Each row is a point on a landscape with many peaks, with its height.
A climber steps from a point to the highest of its 3 nearest points, and stops where none of them is higher. Distance is the straight distance between rows; heights are no part of it.
k_434: [159,111,135,123,114,122,125,148,138,133,108,126,141,116,146,130,101,146,138,143,121,125,147,122,132,123]  height 654
k_522: [115,133,116,138,115,158,128,136,111,115,141,142,99,136,109,114,152,116,135,131,123,126,105,142,131,130]  height 361
k_202: [150,120,130,119,136,108,139,126,143,114,136,122,99,126,122,126,129,139,78,112,137,134,114,133,126,151]  height 399
k_573: [107,110,127,153,132,165,144,118,87,107,138,151,105,138,107,109,168,129,134,111,123,129,94,126,118,120]  height 179
k_457: [147,128,119,111,131,101,121,140,157,120,134,126,90,142,122,136,129,128,82,115,130,130,126,148,129,152]  height 347
k_659: [114,166,122,103,114,154,108,146,140,153,129,151,131,127,125,142,123,90,175,175,108,116,134,155,120,125]  height 545
k_969: [123,111,133,140,119,154,139,133,112,100,135,156,95,132,104,117,159,129,124,106,116,126,97,146,124,136]  height 316
k_429: [144,130,134,121,124,130,111,150,144,147,105,124,158,126,140,133,107,131,150,159,112,125,148,124,141,114]  height 691
k_399: [142,136,124,124,128,93,119,124,174,141,121,97,159,116,161,142,100,120,121,122,134,132,149,126,136,126]  height 742
k_838: [152,130,135,127,127,111,120,147,171,144,105,128,163,125,158,132,93,131,148,154,119,123,159,138,136,112]  height 664
k_933: [114,115,133,136,125,160,131,124,69,132,134,125,135,116,124,132,140,129,166,149,116,135,139,85,101,93]  height 630
k_481: [132,131,135,125,139,109,120,111,165,140,103,121,202,115,171,147,90,127,152,142,137,129,158,123,140,99]  height 813
k_524: [150,95,135,137,119,108,148,106,98,125,116,107,137,97,141,142,115,167,121,128,147,149,124,106,114,101]  height 648
k_54: [165,68,153,130,119,143,156,127,96,107,107,135,125,91,141,126,117,172,121,104,136,141,113,128,124,110]  height 238
k_162: [123,121,130,137,153,124,148,109,121,121,153,135,88,143,104,125,154,135,74,102,131,133,93,141,122,163]  height 92
k_836: [125,116,121,144,130,121,138,123,112,125,134,120,114,126,115,120,146,138,103,119,127,137,110,110,124,132]  height 592
k_504: [136,144,133,113,117,134,110,148,142,144,110,141,141,137,119,136,121,114,164,159,110,115,149,137,129,119]  height 721
k_395: [110,137,117,145,125,141,128,119,100,131,134,122,126,134,122,122,143,125,142,138,124,133,123,105,122,122]  height 639
k_424: [139,111,123,139,118,140,125,137,110,124,115,130,136,118,121,120,122,134,143,134,120,134,128,111,127,117]  height 603
k_171: [120,138,118,126,120,124,124,134,122,137,130,119,141,127,128,124,126,129,142,142,127,132,133,105,128,119]  height 670
k_41: [129,105,130,143,127,124,144,117,97,122,117,112,129,115,120,121,133,154,122,122,130,136,120,106,121,116]  height 629
k_461: [104,123,121,160,140,141,152,112,103,118,147,151,91,149,105,117,161,129,103,113,125,131,87,134,127,135]  height 231
k_281: [128,101,138,143,172,120,158,90,112,126,148,130,98,123,120,122,132,146,67,104,132,144,91,131,109,165]  height 70
k_293: [136,130,132,114,127,165,112,140,105,146,117,145,143,110,124,135,117,106,183,172,102,133,141,133,116,113]  height 576
k_374: [137,160,117,100,139,93,120,135,179,135,138,110,120,134,153,143,109,112,86,106,140,128,156,143,128,165]  height 562
k_269: [110,149,115,137,135,127,141,118,118,132,150,124,111,146,116,123,141,125,97,114,142,126,120,121,133,145]  height 518
k_394: [140,112,140,138,122,124,132,127,98,132,110,110,152,110,141,129,118,156,145,141,135,135,139,97,121,97]  height 656
k_284: [126,87,139,139,126,151,137,134,98,104,123,141,116,117,115,109,143,137,132,108,123,138,105,124,126,122]  height 254
k_188: [149,107,128,127,126,112,135,129,132,125,123,118,109,128,118,115,126,137,102,115,123,126,120,128,139,140]  height 417
k_89: [129,128,129,133,125,124,119,120,119,138,121,111,161,126,140,133,114,135,147,142,130,129,143,99,129,111]  height 663
k_970: [136,149,124,110,129,97,111,134,174,133,127,109,131,141,146,127,112,123,116,125,137,116,149,141,143,145]  height 649
k_549: [144,122,125,138,121,110,121,114,135,138,117,104,178,118,157,138,102,141,149,138,133,135,149,104,127,101]  height 661
k_689: [130,90,145,134,146,138,145,112,132,108,133,162,90,132,106,103,157,136,106,90,125,131,85,155,126,142]  height 133
k_187: [105,178,104,108,124,117,120,131,154,128,158,127,113,155,124,134,135,109,108,111,152,115,146,149,141,157]  height 383
k_928: [163,104,137,122,123,120,133,142,142,115,120,129,105,113,121,118,128,144,102,118,123,133,117,140,129,143]  height 299
k_108: [133,133,114,126,142,100,138,120,135,137,144,104,125,122,143,135,114,134,81,114,144,136,127,119,126,152]  height 672
k_65: [130,89,149,128,128,160,146,136,66,118,116,136,129,111,121,117,131,153,151,116,119,128,125,99,111,100]  height 463
k_343: [137,141,140,123,134,133,109,135,154,144,104,131,180,126,143,142,98,120,165,159,111,117,156,120,136,111]  height 713
k_858: [131,137,121,114,147,101,134,122,144,127,159,114,101,125,123,133,125,131,74,109,138,130,123,137,124,166]  height 520
k_102: [104,150,114,131,134,142,112,124,107,144,138,115,141,130,123,127,127,116,156,153,119,130,140,111,125,115]  height 684
k_364: [160,132,137,129,121,113,113,154,171,136,109,128,143,136,145,138,113,133,133,148,116,124,151,147,142,126]  height 627
k_475: [142,109,128,133,137,115,146,117,129,126,133,118,102,122,123,125,128,142,85,116,128,135,111,123,124,152]  height 510
k_291: [117,111,126,144,130,138,150,115,108,116,141,137,94,136,108,113,156,132,111,117,129,137,100,130,132,135]  height 280
k_932: [122,111,133,146,124,125,135,113,89,130,123,98,143,119,135,127,130,150,145,133,132,138,133,85,117,95]  height 650
k_982: [152,103,126,140,132,118,137,121,117,125,126,118,120,112,125,120,128,154,106,116,129,142,116,114,118,128]  height 589
k_869: [161,94,143,130,112,141,137,146,110,127,103,126,147,104,142,130,102,164,136,136,130,130,141,125,121,109]  height 594
k_115: [106,188,111,107,113,128,113,137,158,127,137,132,117,151,122,136,136,91,142,148,144,107,139,163,136,129]  height 795
k_975: [142,142,123,118,119,110,115,146,163,126,122,124,120,134,124,133,119,112,128,131,128,116,146,140,145,135]  height 533
k_254: [111,110,125,144,123,172,134,123,82,115,132,156,107,117,116,117,153,127,151,126,107,133,109,130,111,117]  height 100
k_56: [136,143,118,109,140,92,125,117,155,138,142,104,127,130,145,143,113,128,92,107,148,129,145,127,127,156]  height 669
k_631: [99,153,113,134,124,134,145,122,116,120,157,153,81,154,106,126,161,125,103,121,136,120,111,150,132,144]  height 27
k_824: [141,127,125,127,118,115,115,143,150,132,117,120,130,130,133,131,117,133,129,133,122,118,135,115,139,131]  height 600
k_454: [123,137,128,129,153,110,140,107,130,123,166,135,84,145,105,127,144,127,73,100,138,133,114,148,133,168]  height 72
k_310: [154,122,146,134,129,126,124,143,133,148,93,116,175,118,154,144,99,146,156,157,123,120,162,119,136,101]  height 667
k_966: [154,108,127,141,141,105,145,103,119,130,131,102,121,102,130,142,118,149,91,120,154,147,110,116,109,128]  height 557
k_313: [120,98,142,145,158,123,148,99,117,113,134,154,88,129,109,114,157,132,87,92,123,136,83,149,114,150]  height 134
k_923: [123,95,140,143,139,137,147,114,111,110,132,151,94,128,110,113,155,135,109,94,123,133,84,142,123,139]  height 196
k_633: [107,151,145,111,165,150,106,112,164,143,119,136,207,129,146,149,106,87,172,142,123,121,148,118,133,104]  height 711
k_544: [121,146,114,120,132,103,120,124,161,139,134,109,150,128,150,132,113,119,121,119,145,131,152,126,140,147]  height 716
k_47: [114,155,120,123,132,118,107,134,163,136,127,122,152,144,137,129,112,112,149,126,124,122,148,125,143,130]  height 686
k_389: [149,75,157,128,114,154,156,132,83,106,107,135,137,93,136,125,122,171,139,105,140,134,124,116,119,95]  height 307
k_575: [117,149,139,115,141,132,97,138,169,144,116,127,174,145,140,141,114,98,171,156,120,118,150,132,140,120]  height 668
k_828: [132,99,135,135,125,132,148,125,118,114,127,137,109,125,115,115,139,141,114,105,125,133,109,134,125,133]  height 403
k_811: [104,95,140,148,135,158,151,108,109,99,138,168,95,133,109,104,160,128,119,87,119,136,80,154,121,132]  height 150
k_645: [142,107,138,122,132,125,139,132,139,106,137,153,87,128,100,120,144,137,88,97,124,127,104,159,127,149]  height 59
k_674: [120,157,113,123,113,113,127,143,140,124,134,132,105,150,115,131,142,117,113,121,140,117,122,142,143,146]  height 501
k_945: [132,135,115,128,129,101,128,109,146,144,134,98,146,118,153,134,107,134,103,116,147,139,143,118,131,136]  height 697
k_959: [136,113,138,128,120,140,123,143,106,138,109,125,155,114,135,125,120,140,158,152,120,128,147,112,120,110]  height 641
k_235: [127,137,136,125,136,109,116,120,192,143,114,119,180,125,173,140,97,116,134,130,134,125,156,130,144,118]  height 775
k_141: [117,134,130,124,116,147,121,142,100,136,124,132,136,126,116,125,132,124,161,154,114,133,138,113,126,117]  height 642
k_985: [131,132,130,124,114,154,118,150,115,123,120,138,124,119,120,124,132,121,160,159,112,119,130,137,128,122]  height 780
k_30: [132,132,124,124,129,97,116,101,162,146,113,106,183,109,174,151,96,131,127,129,148,135,153,124,135,104]  height 796
k_709: [137,96,145,131,113,155,138,147,92,122,108,129,138,104,127,118,116,154,155,134,121,129,137,116,115,101]  height 547
k_111: [110,113,130,149,124,150,148,118,116,105,145,161,82,145,106,109,164,123,112,99,126,126,84,158,125,140]  height 221
k_708: [128,135,126,123,126,121,138,123,136,107,145,146,87,145,106,124,151,122,97,116,130,126,110,152,136,159]  height 46
k_690: [113,136,119,139,132,118,130,126,124,143,138,106,138,139,129,124,132,128,127,123,136,133,129,103,136,136]  height 657
k_707: [116,127,128,124,126,132,129,124,95,139,125,113,156,119,135,133,127,130,166,151,117,138,143,88,115,103]  height 659
k_172: [136,132,116,136,123,121,126,129,122,131,129,112,129,128,125,123,133,135,115,128,134,135,128,114,129,131]  height 640
k_714: [109,162,116,132,107,144,120,142,116,121,146,137,102,144,115,125,155,104,138,148,129,123,117,145,125,124]  height 400
k_55: [122,131,142,119,126,155,109,132,97,150,123,128,155,121,128,136,117,106,186,161,110,132,148,108,110,110]  height 602
k_113: [159,75,135,134,128,127,139,124,115,106,118,135,113,103,128,114,128,159,109,104,129,141,111,126,127,129]  height 369
k_972: [126,132,142,125,136,132,113,123,125,145,111,129,183,128,141,136,107,120,168,157,115,124,150,100,128,96]  height 725
k_668: [120,146,117,118,114,134,114,149,132,125,130,133,114,146,120,125,130,109,147,144,123,114,131,140,136,133]  height 502
k_649: [94,180,114,113,125,132,98,133,144,139,138,125,141,145,128,141,127,90,152,140,134,117,142,135,142,131]  height 529
k_45: [90,200,102,107,118,128,121,125,141,127,154,132,103,159,127,136,145,91,130,133,157,109,137,169,132,139]  height 488
k_912: [106,163,105,118,99,144,124,135,121,113,139,141,90,144,110,123,154,110,136,145,134,108,115,166,131,128]  height 353
k_845: [98,179,105,124,126,127,141,125,129,121,167,133,106,158,123,127,143,111,107,112,150,116,126,146,139,154]  height 442
k_255: [122,102,140,137,128,166,137,127,66,116,123,129,135,112,121,119,135,151,160,133,122,133,131,93,108,97]  height 566
k_883: [126,168,112,114,107,117,109,152,155,119,123,141,103,154,118,135,142,101,134,138,134,108,135,160,138,134]  height 448
k_347: [132,115,130,130,110,143,125,139,121,124,121,136,123,124,120,118,133,136,137,126,116,129,123,121,134,125]  height 517
k_764: [115,163,125,115,124,150,103,141,137,145,121,142,143,136,122,137,125,98,175,162,109,130,144,140,126,120]  height 647
k_206: [109,156,109,120,124,124,122,139,134,134,139,114,125,142,122,132,137,117,130,131,131,120,134,128,143,139]  height 613
k_749: [93,158,124,119,140,130,112,120,150,150,127,121,172,134,140,136,109,96,163,137,129,117,145,113,130,123]  height 715
k_937: [140,90,148,132,166,114,144,106,136,119,142,141,84,116,115,121,139,141,75,98,125,133,87,153,106,163]  height 77
k_180: [149,144,127,116,133,97,107,140,179,138,119,117,146,138,158,140,111,115,116,130,124,123,156,146,138,139]  height 681
k_716: [139,119,129,126,109,139,130,151,128,108,130,145,101,134,104,119,144,129,125,117,124,121,115,142,133,139]  height 739
k_994: [127,158,115,108,119,97,119,152,159,129,131,125,109,151,121,137,130,115,107,125,132,117,145,148,138,152]  height 410
k_446: [144,84,137,145,137,119,151,102,106,114,120,122,116,106,127,120,128,155,100,110,138,141,99,112,113,124]  height 541
k_69: [139,119,122,135,119,109,128,123,127,138,119,110,141,118,139,131,114,141,122,129,136,139,135,107,131,119]  height 655
k_350: [111,139,139,128,144,132,110,120,147,142,118,124,196,128,151,142,107,108,169,138,126,111,154,117,136,108]  height 720
k_801: [106,154,125,125,127,135,105,135,135,142,130,129,154,133,128,133,124,102,163,149,111,121,145,117,134,120]  height 701

Where does a climber stop that starts at each point below?
k_364: k_972
k_255: k_171
k_434: k_972
k_959: k_171
k_932: k_171
k_928: k_171

For each start below, name every point that the climber comes to, in order.
k_912: k_668, k_206, k_690, k_171
k_714: k_668, k_206, k_690, k_171
k_524: k_394, k_89, k_171
